Each row is a point on a landscape with many valleys, with its height.
From any point a ball rolls to the lowest of the 2 points nearest to it. It stops when none of these is lower. Distance is the straight distance between rows; heights are no part of it.
j693: [ 1.48 -0.08 -0.32  1.89  2.18  0.28 -0.53  2.39 -1.60 -1.30 -1.03 -2.58
 -1.62 -3.71  1.26  0.73 -2.50 -0.60  0.60 -1.01  1.54 -0.29  0.19 -5.27
 -0.07 -0.71 -0.34 -0.24  1.91 -1.09 -3.77  2.70  1.48 -0.33]  h=26.9
j248: [ 1.56 -2.21 -0.70 -0.71 -1.05  1.38 -0.26 -1.12  0.20 -2.14 -2.48 -0.71
 -2.49  1.94  0.53  1.41  0.37  0.23 -0.55  1.19 -0.67  0.98  1.07  1.58
  1.27  2.04 -0.13  0.77 -1.92  1.06 -0.65 -1.38  2.01 -0.81]  h=58.1
j249: [ 0.27  0.06 -1.08 -3.52  0.11 -2.57  2.78 -1.80  0.69  1.08 -0.89  0.45
 -0.61  0.34  0.24 -1.98  4.07 -1.61  0.27  2.19  4.12 -1.39  1.91 -4.40
  0.97 -0.15  1.24 -2.39  1.40 -3.10  0.28 -2.53  1.16 -0.12]  h=60.1
j152: [ 2.32  0.30  3.49  0.69  0.37  0.31 -1.40 -0.61 -1.00 -0.97 -0.54  0.55
 -1.11 -0.97 -0.21  1.53 -1.79  2.21  0.19  0.73  1.44 -1.80 -0.56 -0.30
  0.28 -2.94 -2.26 -0.55  0.25 -1.03 -0.07 -0.59  0.59  0.97]  h=87.0
j191: [ 2.35 -2.49  3.50  2.06  0.19 -0.97 -0.20  0.67 -2.01 -1.11 -2.06 -0.23
  0.05 -0.23 -0.95 -0.19 -2.71  2.14  3.66  0.17 -0.70  3.20 -5.33  2.98
  2.01 -2.23 -0.38  1.02 -1.96 -1.25  0.42  0.39 -0.59  1.36]  h=63.1
j838: [-3.44  1.66 -0.63  0.90  0.24 -0.49 -1.01 -0.28  1.06 -1.33  2.65  0.52
  4.35 -1.11 -3.47 -2.13 -0.58 -1.02 -0.16 -1.06 -2.75 -1.59  2.07  1.11
 -1.74 -1.49  2.54  2.52  0.02  0.77  2.15  1.64 -2.59  1.63]  h=63.3
j659: [-2.18 -0.56  3.39 -2.38 -0.32 -1.44 -0.26 -0.93 -1.91  1.16  0.58  2.39
  2.93 -0.95 -2.10  0.61  0.32  1.23  2.82 -0.32 -0.74  0.37 -2.39  2.54
  0.08 -3.35 -2.27  0.43 -0.57 -0.73  3.28 -1.65 -2.23  1.34]  h=38.3
j320: [-0.28 -1.26 -1.89 -0.63  0.64 -4.55  0.78 -1.75  0.70 -0.08  1.97  0.23
  2.33  0.03 -2.51 -0.21 -0.92 -0.75  1.10  2.17  0.22 -2.22 -0.33 -2.12
  1.06  0.33  3.06  0.96 -0.47 -2.33  3.51  0.51  1.36  2.38]  h=50.5
j2: [ 1.37 -3.23  1.39  0.38 -0.40 -0.04  0.01  2.47 -2.87 -2.87 -3.86 -1.13
 -0.58  1.24  0.92  1.02  0.62 -0.70  4.49 -0.32 -1.11  2.50 -3.96  2.87
  1.46  0.78  0.21  0.33 -3.10  2.25 -1.84  0.40 -0.35 -1.50]  h=59.4
j24: [ 0.98  1.98  1.01  3.43 -1.62  2.46 -2.13  2.29  0.58 -3.54  0.33  0.32
  1.92  1.01  0.63 -2.66 -0.33 -0.55 -2.81  0.51 -1.19  1.79  2.20  0.57
 -0.56 -0.21  0.74  0.88 -1.86  4.31  0.13  3.25 -1.64  0.54]  h=74.6
j523: [-2.78  1.01 -4.42  0.47 -0.46  2.09 -1.69  2.72  0.39  1.04  0.95 -1.88
  0.44 -2.34 -0.32  2.62 -1.95 -2.16 -1.34 -2.60 -4.31 -0.06 -0.22  2.69
  0.23  2.26 -1.06  0.20  2.70  0.75 -4.48 -0.63 -1.95 -0.26]  h=58.2
j243: [-0.97 -1.42 -0.80 -1.26 -0.49  1.17  0.54 -0.47 -0.01  0.01 -1.96 -1.42
 -1.72 -0.56  0.71 -0.02  2.21 -0.47  1.86 -3.32  0.26  0.86  0.09 -0.08
 -0.36  1.08 -0.50 -0.83 -0.48  0.20 -3.36 -2.12 -0.37 -4.01]  h=45.0
j516: [-0.25  0.60 -1.05  2.03 -0.47  2.29 -1.54  0.68 -0.01 -3.95 -0.35  0.92
  0.68  1.24  0.59 -0.83 -1.04  0.03 -2.99  1.39 -2.61  0.56  2.27  2.80
 -0.18  1.93  0.58  3.04 -1.89  3.92 -0.22  1.74 -1.26  0.06]  h=66.5
j477: [-2.78  1.06 -0.04  0.27  1.52  0.17  1.26 -1.25  3.23  3.78  1.61  2.77
  1.92  1.27 -2.30 -1.01  2.54 -2.05  1.70  1.42 -0.33  1.10  0.09 -0.12
 -0.59  2.90  1.42 -0.91  1.33 -0.87  4.95 -0.31 -1.96 -0.34]  h=73.2
j749: [ 2.09  3.01  0.94  2.88 -1.39  2.56 -2.13  3.29 -0.46 -1.17  1.04  0.00
  1.08  0.30  0.71 -1.79 -1.99 -1.48 -3.13 -0.50  0.66  1.23  2.32 -2.23
 -0.19 -0.62  0.57 -0.52 -0.57  4.37  0.26  3.83  0.36  0.78]  h=79.0
j984: [ 0.56  0.41  0.22  3.96  1.74  0.54  1.67 -2.14  3.32  0.19 -0.22  1.91
 -1.99  3.43  1.33 -1.04  1.08  1.00 -1.30 -2.65  2.02  0.11  1.73 -0.99
 -2.85  0.26  2.82  1.25 -2.13  0.12  1.98  1.85  1.98 -2.55]  h=33.8
j696: [ 1.74  0.03  0.99  6.12  1.34  2.91 -1.60  2.55 -1.54 -4.26 -1.17 -1.71
 -1.14 -0.33  2.06 -0.91 -2.23 -0.47 -0.65 -0.35  0.63  1.09  1.19 -0.31
 -1.05 -1.09  2.14  1.84 -2.14  1.47 -2.22  4.25  1.06 -0.77]  h=43.1
j689: [-0.24  0.28  0.62  3.01  1.03  1.16  1.18 -1.21  1.45 -0.65 -0.57  1.06
 -1.81  2.30  2.63 -0.12  2.49 -0.59 -0.72 -3.45  0.93 -1.21  1.50 -1.54
 -3.27  0.76  1.03  0.58 -1.19  2.80 -1.04  1.83  0.56 -3.20]  h=51.4
j737: [ 1.56 -0.94  3.38  0.81  0.93  1.30 -0.11 -2.48  0.03 -1.92 -1.79  0.40
 -1.70 -0.76 -0.66  0.93 -1.83  2.11  0.98 -0.92  1.04 -1.61  0.57 -1.77
  0.04 -2.45 -0.21  1.34 -0.03 -3.08 -1.19 -1.16  0.53  0.13]  h=88.9
j277: [ 0.97 -2.06 -4.93 -3.60 -1.68 -0.04 -0.35  0.46  0.76  1.44 -0.79 -2.19
 -2.29 -0.25  0.84  2.07  0.08 -0.63 -0.44  1.74 -1.37  0.83 -0.30  1.70
  2.73  2.30 -1.67 -0.08  1.44 -0.58 -2.47 -4.20  1.07 -0.15]  h=57.7
j743: [-2.25  0.21  2.71 -1.33  1.79 -0.15  2.27 -2.26  2.47  0.91 -0.86  1.60
  0.72 -0.29 -2.06 -1.21  1.88  1.52  1.81 -1.96  2.04 -0.04  1.70 -1.24
 -1.39 -2.68  1.15 -0.29  0.21 -3.35  0.92 -3.47 -1.49 -1.91]  h=76.3
j849: [-0.36  0.00 -2.51  0.47 -0.58 -0.52 -2.02  0.11  1.04  1.20  2.38 -2.31
  0.00 -1.00 -0.52  1.30 -2.51 -0.01 -1.97  0.56 -1.98 -0.21  0.31  0.23
  0.68  1.80 -0.31  0.19  2.17 -0.43 -0.24  1.49  1.58  1.37]  h=67.4
j954: [ 1.00  0.30 -1.28 -5.35 -0.46 -1.07  0.04 -0.06 -0.40  3.09  1.61 -0.27
  0.49 -0.89 -0.55  3.03 -1.31  1.60 -3.05  2.29  2.16 -1.01  0.39 -0.05
  2.33  0.60 -3.39 -2.62  3.38 -2.65  0.21 -2.81  0.67  2.17]  h=18.2
j416: [ 0.47 -2.37 -0.46 -1.33  1.01 -4.26  0.37 -2.24  1.55  0.37  0.83 -0.62
  1.00 -1.38 -1.51  0.43 -1.29  0.68  0.49  1.51  2.13 -2.29 -0.29 -3.70
  1.56 -0.90  2.63  1.06  0.72 -5.36  1.72  0.38  0.96  2.35]  h=44.1
j216: [-1.71  3.77  1.25 -0.78  1.42 -0.63  1.55 -0.34  2.44  3.62  1.92  2.15
 -0.36 -0.07 -0.36  1.53 -0.68  0.53 -1.40 -2.61  4.33 -1.71  1.11 -2.08
 -1.55 -1.92 -0.60 -2.22  2.76 -2.86  0.12  0.42  1.68 -1.44]  h=87.6
j577: [-2.77  0.29 -1.51 -1.95 -0.12  3.17  1.00 -1.92  1.11  1.69 -1.31  0.16
 -1.19  0.16 -0.38 -0.98  3.35 -0.89 -0.04 -1.23 -0.57  1.27  1.77  0.97
 -0.66  2.49  0.11 -0.59  0.97  0.02 -1.50 -3.45 -0.21 -2.86]  h=54.4
j734: [-2.31 -1.20 -3.20  0.41 -0.50  0.74 -1.28  0.37 -0.90 -2.63 -0.65 -2.56
  1.66 -0.66  0.08 -0.10  1.01 -2.34 -0.08 -2.06 -2.98  0.18  0.09  1.90
 -0.24  1.36  0.65  2.74 -0.69  2.62 -3.39  0.75 -1.33 -1.68]  h=43.5
j717: [-2.94  0.29 -0.33  0.84  1.21 -1.96 -0.49 -1.28  1.12 -0.79  2.18  1.74
  4.42  0.00 -3.59 -0.90 -0.47  0.06  1.44  0.80 -1.88 -0.38  0.94  1.39
 -1.82 -0.81  2.06  2.23 -1.78 -0.45  4.66  1.28 -2.61  1.22]  h=66.8
j200: [ 1.50 -0.31 -4.91 -1.01 -1.58  0.08 -0.62  3.24 -1.83 -1.27 -0.19 -3.22
  0.51 -1.49  1.37  0.06  0.24 -3.91 -1.02 -0.56 -2.54  0.04 -1.49 -0.81
  1.49  3.59 -0.66 -0.26  0.35  3.82 -4.96  1.79  0.92 -0.34]  h=20.6
j402: [ 0.40  1.17  0.25 -3.89 -0.80 -0.24  1.24  1.07  0.04  5.11  0.99  0.65
 -0.30  0.28  0.64  2.13  0.10  1.61 -0.68  1.51  2.41  0.78 -0.96  0.58
  1.40  0.70 -2.90 -3.42  3.19 -2.05  0.88 -3.17  0.40  0.97]  h=29.1
j500: [-0.68 -0.69  1.56  2.33  1.40  3.14 -0.76 -2.51  0.87 -2.41 -2.22 -0.26
 -3.33 -0.90  1.47  1.92 -2.05  1.16 -0.19 -3.16  1.05 -0.70  1.59 -1.17
  0.19 -0.89  0.00  1.76  0.07 -3.24 -2.92 -0.91  0.72 -1.41]  h=90.7
j860: [ 3.50 -1.31  0.76 -1.05 -0.15 -1.78  0.71 -1.95 -0.30 -4.31 -0.79  0.37
 -0.32  1.34  0.95 -1.40  1.94 -0.35 -0.66  3.23  1.32 -4.39  2.05 -2.89
  0.07 -0.30  0.98  1.73 -1.94  1.14  0.54  0.37  0.46  1.04]  h=8.4
j782: [-1.13  2.15 -0.16  4.41  1.34 -0.61  0.61 -0.96  2.41  1.32  1.94  0.88
 -0.47  1.73  0.81  0.72 -1.39  1.79 -0.10 -1.57  2.11 -0.79  1.50 -2.57
 -2.60  1.38  3.32 -0.67 -0.51 -1.41  2.22  3.92  2.08 -0.58]  h=14.4
j865: [ 1.45  0.08  1.10  0.21  0.53  0.88 -1.35 -1.78  0.47 -1.08  1.26  0.90
 -0.99  1.66 -0.48  1.12 -2.93  1.50 -3.80  3.88 -1.28 -0.58  1.82  2.12
 -0.01  0.00 -1.76  0.77 -0.12  0.01  3.38  0.45  1.26  3.72]  h=79.3
j478: [-1.14 -2.03  1.07 -1.42 -0.07 -0.52  1.02  0.29 -1.46  0.21 -2.25 -0.11
  0.18 -1.05  0.15 -0.66  2.47 -0.27  4.27 -4.63  0.18  0.95 -2.25 -0.04
  0.41 -0.73 -1.00 -0.63 -0.91  1.13 -2.91 -1.81 -2.14 -3.77]  h=39.0
j584: [ 1.82  1.82 -2.79 -0.17 -2.73 -0.24 -0.72  3.39 -2.81 -0.73 -0.24 -1.54
  1.99 -0.89  0.93  0.21  1.59 -3.10 -0.92 -1.14 -1.88 -0.02 -0.93 -0.78
  1.85  2.11 -1.16 -1.25  0.59  4.96 -2.45  0.63 -0.15  0.17]  h=36.3
j993: [-0.93  0.03  2.26 -0.92  0.79 -2.98  1.26  1.13 -1.19  1.70 -1.41  0.55
  0.20 -1.61  0.78 -0.48  2.23 -0.89  3.02 -4.04  1.48  0.61 -2.90 -1.48
 -0.86 -2.47 -0.58 -1.52 -1.04  0.88 -1.18  0.30 -1.70 -2.69]  h=32.8
j411: [-1.10  0.46 -1.27  2.02  0.27  1.32  0.25 -1.33  1.27 -2.42 -0.79  0.14
 -0.05  1.75  1.43 -0.80  2.89 -0.75 -1.26 -2.09 -0.78 -1.52  2.14 -0.80
 -2.11  2.99  2.25  1.87 -2.14  3.24 -1.03  2.71 -0.60 -2.68]  h=65.2
j147: [-2.81  0.10  0.49 -1.33  0.41  1.44  1.32 -1.13  1.22  4.33  0.10  1.83
  1.02  1.30 -1.49 -1.33  3.59 -0.58  3.56  0.81 -1.27  3.59 -0.57  3.05
 -0.88  0.99  0.17 -2.36  0.76 -0.49  3.84 -2.63 -2.53 -0.10]  h=68.3
j340: [ 1.38 -0.65  1.61  3.89  2.21  3.60 -0.75 -0.59  1.15 -1.89 -2.34  0.32
 -4.36  0.69  2.08  3.18 -2.96  0.57 -0.30 -2.09  0.88  1.15  0.23  0.86
 -0.58 -0.68 -0.57  0.11 -0.51 -2.11 -2.62  0.12  2.73 -1.69]  h=92.3
j347: [-2.38 -1.44  1.42 -0.39 -0.60 -1.70 -0.73  1.03 -2.11 -0.39  0.88  1.21
  2.79 -0.73 -1.85 -1.60 -0.09  0.51  2.55 -0.37 -3.96  0.94 -2.67  4.27
  0.09 -3.09 -1.02  2.71 -1.21  1.22  2.30 -0.57 -3.76  1.27]  h=46.3
j63: [ 1.41 -3.99  2.07  0.53 -0.75 -0.08  0.25  1.61 -2.13 -1.23 -2.89 -0.49
 -1.05  0.66 -1.02  0.93 -0.85  0.98  4.67 -0.64 -1.23  3.31 -4.87  3.10
  1.63 -0.35 -0.91  1.07 -2.37 -0.60 -0.85 -1.49 -0.50 -0.87]  h=61.5
j480: [-3.68 -0.72 -4.67  0.75  0.09  1.00 -1.45  1.28 -0.99 -1.33  0.39 -3.52
  0.39 -2.54  0.23  1.87 -2.19 -2.54 -1.12 -2.94 -3.17 -0.21  0.59  1.16
  0.14  1.68  0.50  1.88  2.05  0.62 -5.61  1.09 -0.78 -1.65]  h=53.1
j404: [ 3.05 -2.86 -1.41 -2.02 -1.84  0.55 -0.01  1.05 -1.48 -0.21 -2.18 -1.62
 -2.23  0.36  1.09  3.15 -0.18 -0.18  0.95  0.71 -0.63  1.12 -1.04  1.17
  1.70  1.82 -1.93 -2.03 -0.23  0.50 -2.92 -2.52  1.68 -1.17]  h=52.1
j3: [ 0.26  0.09 -1.31 -0.55 -0.87 -2.65 -0.06 -0.15  0.76 -0.26  0.49 -1.34
 -0.29 -0.50  0.77  0.23  0.34 -0.21 -0.13 -1.97  3.44 -2.04 -0.25 -4.31
 -0.08  1.13  0.36 -0.83  1.54 -1.87 -1.29  0.81  1.58 -0.69]  h=30.5
j961: [ 2.94  0.27  1.09 -2.99  0.15 -2.57  2.58 -1.27 -0.45 -1.30 -0.96  0.83
 -0.38  0.54  0.04 -0.79  2.61 -0.43 -0.50  1.78  3.98 -3.85  1.67 -4.02
 -0.31 -0.93  0.85 -1.05 -0.99 -0.61  1.16 -1.48  1.74  0.05]  h=48.0
j674: [ 3.86 -2.39  1.03 -0.02 -1.68 -1.32 -0.12  0.88 -2.17 -3.59 -1.73 -0.58
 -0.71  1.21  2.34 -1.24  1.41  0.29 -0.65  2.75  0.11 -1.39 -1.00 -1.35
  0.97 -0.39 -0.76 -0.16 -2.75  2.73 -0.71  1.15  0.31  0.39]  h=47.9
j13: [-3.06 -0.22 -0.65  0.20 -0.92 -0.65 -1.34  1.33 -2.35  0.93  1.49 -0.83
  4.08 -0.98 -1.93 -1.63 -2.00 -0.04  1.33 -1.83 -3.77  2.84 -3.80  5.21
  0.23 -2.39 -0.15  2.08 -0.04  1.37  2.44 -0.18 -2.84  1.80]  h=50.8
j30: [-0.71 -4.50 -4.06 -5.10  0.36 -0.08 -0.40 -0.80  0.02 -0.30 -0.77 -2.40
 -1.19  0.07 -0.18  2.48 -1.47 -0.94 -0.24 -0.36 -2.79  0.98 -1.38  3.04
  1.76 -0.38 -1.26  1.25  0.41 -0.52 -3.33 -5.40 -0.38  0.54]  h=64.1
j114: [-3.01 -0.67  1.94 -2.30  0.95  1.52  0.02 -2.35  0.90  0.59  0.29  0.74
  0.40 -0.85 -2.54  0.19  0.46  0.93  0.89 -1.94  0.51 -0.22  1.40  1.62
 -0.20 -1.29 -1.13  0.59  1.70 -2.48  0.80 -3.25 -3.04 -1.51]  h=80.0
j864: [ 0.75  2.39  4.74 -0.55 -0.81 -0.46  0.08  0.24 -1.42 -0.52  1.41  2.39
  2.39  0.67 -0.67 -0.89  0.24  1.87 -0.78  2.76  1.16 -1.16 -0.20  0.85
 -0.03 -2.39 -1.86 -0.76 -1.70  0.57  4.18  0.44 -1.01  3.12]  h=44.2
j808: [ 1.98 -0.90  4.74  2.78 -0.34 -0.91 -0.38  1.03 -1.04 -0.65 -0.56  1.56
  0.02  0.47 -0.14 -1.03 -1.33  3.16  3.00  1.02 -0.22  2.00 -4.49  0.99
  1.09 -3.20 -0.23 -0.29 -2.00 -0.47  2.66  2.99 -0.59  2.00]  h=64.7
j612: [ 2.15 -0.68 -0.18 -0.18 -0.33 -2.91  1.05 -1.68  1.32  1.21  0.34 -0.88
 -1.43 -1.56  0.34  0.64 -0.62  1.44  0.19 -0.80  3.30 -1.17 -0.77 -4.62
  1.28 -0.95  1.77 -0.77  1.74 -4.88 -0.98  1.11  2.75  0.14]  h=37.7
j11: [-0.58  0.45  1.39 -0.75  1.42 -0.88  2.92 -2.35  1.52  1.60 -1.65  2.05
 -0.71  0.49 -0.73 -1.37  2.56  1.21  0.64 -0.92  3.31  0.25  0.69 -1.06
 -1.68 -2.66  0.57 -1.40 -0.45 -1.03  1.27 -2.26  0.92 -2.15]  h=72.5
j362: [ 3.50 -2.03  1.84  0.92 -1.03 -0.33 -0.99  2.13 -2.74 -3.69 -2.02 -0.93
 -0.54  0.27  2.24 -1.12  0.99 -0.65  2.40  0.86 -0.65  0.64 -2.31  0.53
  1.53 -0.57 -0.08  0.37 -3.45  2.69 -1.69  1.06 -0.08 -1.12]  h=55.6
j942: [ 0.17  0.35  0.60  5.78  0.81  1.47 -1.76 -0.56  0.48 -3.69  0.53 -0.76
 -0.84  1.50  0.85 -0.82 -2.20  1.38 -1.69  0.52  0.09  0.19  2.54 -0.70
 -1.12 -0.55  2.39  2.15 -1.31 -0.62 -0.25  3.21  0.48 -0.02]  h=34.8
j774: [-2.86  0.51 -2.85 -0.81 -0.34 -1.15 -0.78  2.41 -1.25  2.02  2.39 -1.99
  3.17 -1.19 -1.11 -1.62 -1.75 -0.85  0.41 -1.09 -4.56  2.51 -3.91  3.59
 -0.12 -0.91  1.46  2.05  1.44  1.26  0.57  1.06 -1.79  2.99]  h=54.1
j798: [-0.89 -0.27 -1.48  1.27  1.74  1.50  1.01 -2.70  1.42  1.20 -0.21 -0.53
 -4.05  1.47  0.54 -1.07  0.09  1.29 -0.24  4.00  0.50  2.61  2.88 -0.01
 -0.41  2.05  1.18 -0.08  1.62 -4.23  1.24 -3.32  3.41 -1.22]  h=68.6
j168: [ 2.30  2.48  3.42 -1.53 -1.41 -0.37 -0.08  1.08 -2.81  0.07 -0.17  3.01
  2.87  1.18 -0.29 -0.06  1.48  1.79 -0.42  1.50  0.64 -0.54 -1.23  1.51
  0.18 -1.83 -3.70 -2.14 -1.75  3.66  3.51 -0.54 -1.29  3.03]  h=56.1
j898: [ 1.26  1.08  0.04  0.42  1.13  0.30 -0.23  1.06 -0.96 -0.60 -0.66 -0.84
 -1.30 -1.85  1.27  0.94 -0.24 -1.12 -0.21 -2.65  2.15 -1.86  0.43 -3.89
 -1.49 -0.62 -1.01 -1.17  1.57  0.07 -2.39  1.56  0.25 -1.37]  h=18.1
j174: [ 1.97  1.51  4.77  1.53  0.47  0.64  0.52 -1.02  0.27 -0.58  0.54  3.37
 -1.34  1.92  0.14 -0.92  0.76  2.57 -1.38  3.60  0.24 -1.45  1.23 -0.29
 -1.26 -1.46 -0.70 -0.25 -3.11  1.69  3.71  1.00 -1.61  1.82]  h=60.6
j542: [-3.47  1.51  0.12 -1.70  0.40  1.73  1.59 -1.28  1.15  3.73  0.02  1.61
 -0.49  0.41 -0.81 -1.91  4.87 -0.88  2.32 -1.36 -0.11  2.09 -0.20  1.26
 -1.67  1.22  0.36 -1.58  0.36  0.18  0.32 -2.90 -1.27 -2.67]  h=62.6
j82: [ 1.92 -0.70  2.55  1.23  0.70  1.42  0.40 -1.85  0.82 -0.40 -0.37  2.30
 -1.95  3.18 -0.06 -0.56  0.02  1.95 -1.43  4.22  0.09  0.08  2.14  1.35
 -0.38  1.17 -0.27 -0.21 -1.40  0.85  4.36  0.99  0.17  1.62]  h=71.6
j744: [ 2.98  2.51 -0.17 -1.70 -2.08  0.16 -0.75  4.17 -3.83 -0.76 -0.09 -0.88
  1.76 -1.47  1.33 -1.27  1.35 -2.24 -0.45 -0.02  0.49  0.32 -1.44 -1.07
  0.72 -0.87 -2.44 -2.66 -0.19  4.66 -1.57  1.18  0.26  1.78]  h=47.8
j622: [ 1.43 -0.71 -3.10 -1.69 -0.78  0.10  0.53  0.94  0.82  1.17  1.29 -2.44
 -3.31 -2.17  1.99  1.51 -1.29 -0.68 -0.79 -0.50  0.87 -1.18  1.42 -2.35
  2.63  2.39 -1.06 -1.90  2.69 -3.28 -5.45 -1.74  0.80 -2.27]  h=72.8
j966: [-1.16  0.96  1.70 -1.02 -0.81 -2.97  2.07  0.00 -0.47  3.62  1.20  0.60
  0.26  0.71  1.37 -0.24  1.68 -0.22  2.10 -1.68  2.15  0.68 -3.02 -0.96
 -0.81 -0.30  0.99 -2.43  0.33  0.39  0.70  1.72  0.40 -1.22]  h=24.4
j916: [-1.56 -2.36  0.11 -3.80  0.68  1.07  0.47 -3.08  1.23 -0.34 -0.60  0.54
 -0.33 -0.58 -2.50 -0.76  0.38 -0.87  0.58  0.84 -0.88 -0.76  1.82  2.59
 -0.41 -0.78 -0.54  2.54  0.33 -1.35  1.29 -4.31 -2.47 -1.19]  h=76.6
j936: [ 2.65 -2.00 -2.51  2.40  0.76  0.38 -0.34  1.25 -0.30 -2.96 -1.53 -3.99
 -3.09 -1.09  2.56  2.09 -1.02 -1.14  0.13 -0.30  0.20 -0.35 -0.55 -4.22
  0.63  1.60  1.85  1.03  0.84 -0.63 -4.04  2.13  3.08 -1.93]  h=33.0
j781: [-0.94  0.93  3.63 -2.79 -0.04 -2.11  0.62 -0.59 -1.20  0.92  1.18  2.89
  4.22 -0.76 -3.04  0.02 -0.70  0.66  1.28  1.45  1.16 -2.14 -0.81  0.71
 -0.12 -3.18 -1.61 -0.06 -0.02 -1.23  3.10 -2.15 -1.77  3.03]  h=27.4
j298: [-0.21  0.12 -2.10 -0.36  0.08  0.39 -1.64  0.57  1.02  1.91  1.40 -1.50
 -2.30 -1.52  0.89  2.84 -3.91  0.33 -1.23 -0.35 -0.24 -0.34  0.39 -0.41
  1.38  1.43 -2.35 -1.09  2.96 -3.00 -2.88 -0.42  0.48 -0.51]  h=70.4
j528: [-1.98 -4.11 -1.97 -4.64  0.80  0.83  0.51 -1.64  0.57 -0.81 -2.39 -0.40
 -0.72 -0.56 -1.89  1.27 -0.11 -0.77  0.31 -0.98 -2.38 -0.70  1.58  3.13
  0.90 -0.49 -0.99  1.59  0.11  0.27 -2.28 -5.93 -1.85 -1.33]  h=70.0
j190: [ 3.01  0.85  2.41  1.94 -0.82  1.06 -2.65  0.19 -1.32 -2.19  0.63 -0.21
 -1.30 -0.39 -0.57  0.32 -3.87  1.42 -2.13  3.11  0.46 -1.16  2.08 -0.10
  0.64 -2.72 -1.76  0.29  0.01 -0.32  1.46  0.57  1.38  2.81]  h=84.2
j204: [-0.80 -0.96 -2.21  1.30 -0.38  1.78 -1.39  0.15  0.34 -4.31 -1.14 -1.09
  0.96  0.97  1.01 -0.17  0.93 -1.29 -2.24 -0.12 -2.46 -0.28  1.88  1.53
 -0.57  3.28  1.43  2.73 -1.78  3.15 -2.54  2.13 -1.34 -1.63]  h=56.0
j472: [-1.04  0.03 -1.61  0.04 -0.99 -0.69 -1.55  0.24 -1.36 -2.29  0.58 -1.46
  3.24 -1.30 -1.82 -3.26 -0.33 -2.02 -0.42 -1.09 -2.55 -0.95  0.43  0.15
 -0.79 -0.96  1.15  2.89 -0.41  2.01 -0.85  0.97 -1.67 -0.06]  h=55.0
j529: [-0.51  0.72 -4.23  1.76 -0.13 -0.73 -1.05  1.09  1.45  1.08  2.34 -1.60
  1.05 -0.71  0.54  0.33 -1.62 -0.75 -2.63  1.76 -4.68  0.59 -1.53  1.34
  0.28  4.48  2.10  2.04  1.48  2.17 -0.35  2.63  1.06  2.14]  h=63.0
j683: [-0.65  0.94 -0.92 -2.72  0.76 -0.99  2.96 -0.87  0.80  2.76 -1.16  0.71
 -1.74 -0.15  0.05 -2.91  4.06 -0.11  0.50  2.05  3.46  0.66  1.10 -1.43
 -0.22 -0.25 -0.13 -3.01  1.66 -2.72 -0.18 -3.74  1.66 -0.90]  h=66.2
j726: [-2.31  3.95 -1.22 -1.17  0.50  0.99  2.59 -0.58  3.42  5.88  2.09  2.75
 -0.73 -0.11  0.08  0.04  2.00 -0.62 -1.70 -1.97  2.64 -1.03  1.60 -0.75
 -0.82  0.51  1.31 -3.95  2.28 -1.99 -1.71 -1.33  0.55 -1.96]  h=83.3
j893: [-1.17  2.28  0.89 -1.27 -1.36 -1.22  1.32  2.04 -0.05  6.51  1.59 -0.14
 -0.41  0.04  1.68  1.66  0.37  1.20 -0.30 -0.54  2.16  0.81 -2.95  0.26
  0.08  0.41 -1.78 -3.77  1.53  0.20  0.27  0.36  0.80  0.33]  h=32.7
j801: [ 0.49 -2.19 -1.23  0.24  0.20  2.66  0.28 -1.97  0.80 -0.02 -0.39 -0.59
 -3.32  1.54  0.58 -0.11  0.17  0.68 -1.09  2.49 -0.03  2.05  1.85  0.82
 -0.12  3.25 -0.54  0.28  0.23 -0.81  0.79 -1.61  2.44 -0.90]  h=64.0
j44: [-1.21 -1.02 -0.57 -1.36 -0.25 -4.03  0.35 -0.69  0.54  0.59  1.63  1.32
  2.80  0.35 -1.57 -1.37  0.46 -1.68  1.48  3.11 -0.66 -1.48 -0.64  0.40
  0.68 -0.29  1.22  1.76 -1.35 -0.41  4.00  0.85 -1.39  2.77]  h=59.0
j460: [-0.95  1.02 -3.18  1.12 -1.37 -0.81 -0.85  3.35 -0.39  1.97  2.58 -2.55
  3.18  0.18  0.80 -1.50 -1.22 -1.00 -1.68  1.57 -4.87  2.09 -3.74  3.65
  1.46  1.23  2.28  1.99  0.12  1.94  1.64  3.64  0.21  2.46]  h=58.0
j282: [ 3.68  2.15  2.54  0.12 -2.24  0.96 -0.87  3.30 -3.77 -1.40 -1.02  0.85
  1.19  0.99  1.18  0.19  0.25  0.38  0.14  0.62  0.12  0.46 -1.46  0.65
  0.73 -2.90 -4.14 -2.39 -1.63  4.24  1.19 -0.25  0.09  2.64]  h=57.2
j973: [ 2.36  3.12  0.91  2.38 -0.77  0.15 -1.53  2.52 -0.94 -0.06  1.42  0.28
  0.88 -0.48  0.73 -0.49 -0.90 -0.38 -1.82  0.27  1.55  0.29  0.92 -2.84
 -1.40 -1.41  0.00 -1.97  0.74  2.50  1.23  4.56  0.86  2.21]  h=82.0
j630: [-1.10  2.77  1.43 -0.80  1.10 -0.15 -0.07 -1.52  1.12  2.66  1.29  2.09
  0.70  0.13 -0.05  2.08 -1.24  1.01 -2.80  0.28  2.67 -2.12  1.66 -2.02
 -0.80  0.26 -1.00 -1.61  2.16 -3.06  1.66  0.38  1.05  1.54]  h=90.9
j420: [-2.61  3.47 -0.85 -0.32  1.39  1.87  1.64 -0.86  3.40  5.44  1.85  2.32
  0.30  0.39 -1.42 -0.25  1.79 -0.13 -0.18  0.96  0.65 -0.54  1.73 -0.76
 -0.81  2.76  1.43 -2.18  2.36 -1.62  2.90 -0.74 -0.60 -0.16]  h=77.8
j194: [-0.98  0.04 -0.60  4.99  0.64 -0.73 -1.44 -1.87  2.08 -1.41  1.07  0.07
 -0.34  1.24 -0.11  0.35 -1.76  2.86 -0.29 -0.23 -0.25  0.04  1.88 -0.90
 -1.69  1.39  2.27  2.19 -0.45 -2.59  2.19  4.32  1.68  1.04]  h=25.3

Call two points neighbours if one is among the 2 nearest of the other. Go from one point of each pair to the other, from neighbour to neighbour, staying as low as possible. Name the highest point that can't be avoided.
j781 / j898 -> j717
j782 / j864 -> j411
j864 / j200 -> j282
j954 / j966 -> j893
j404 / j860 -> j798

For each start below, name the point where the ball stops.
j500 -> j864
j749 -> j734
j529 -> j781
j916 -> j404
j191 -> j860
j340 -> j864
j320 -> j898
j216 -> j966
j114 -> j860

Write out the way that a ball takes from each point below.
j717 -> j44 > j320 > j416 > j612 > j3 > j898
j542 -> j577 > j243 > j478 > j993 > j966
j298 -> j849 > j529 > j460 > j774 > j13 > j347 > j659 > j781
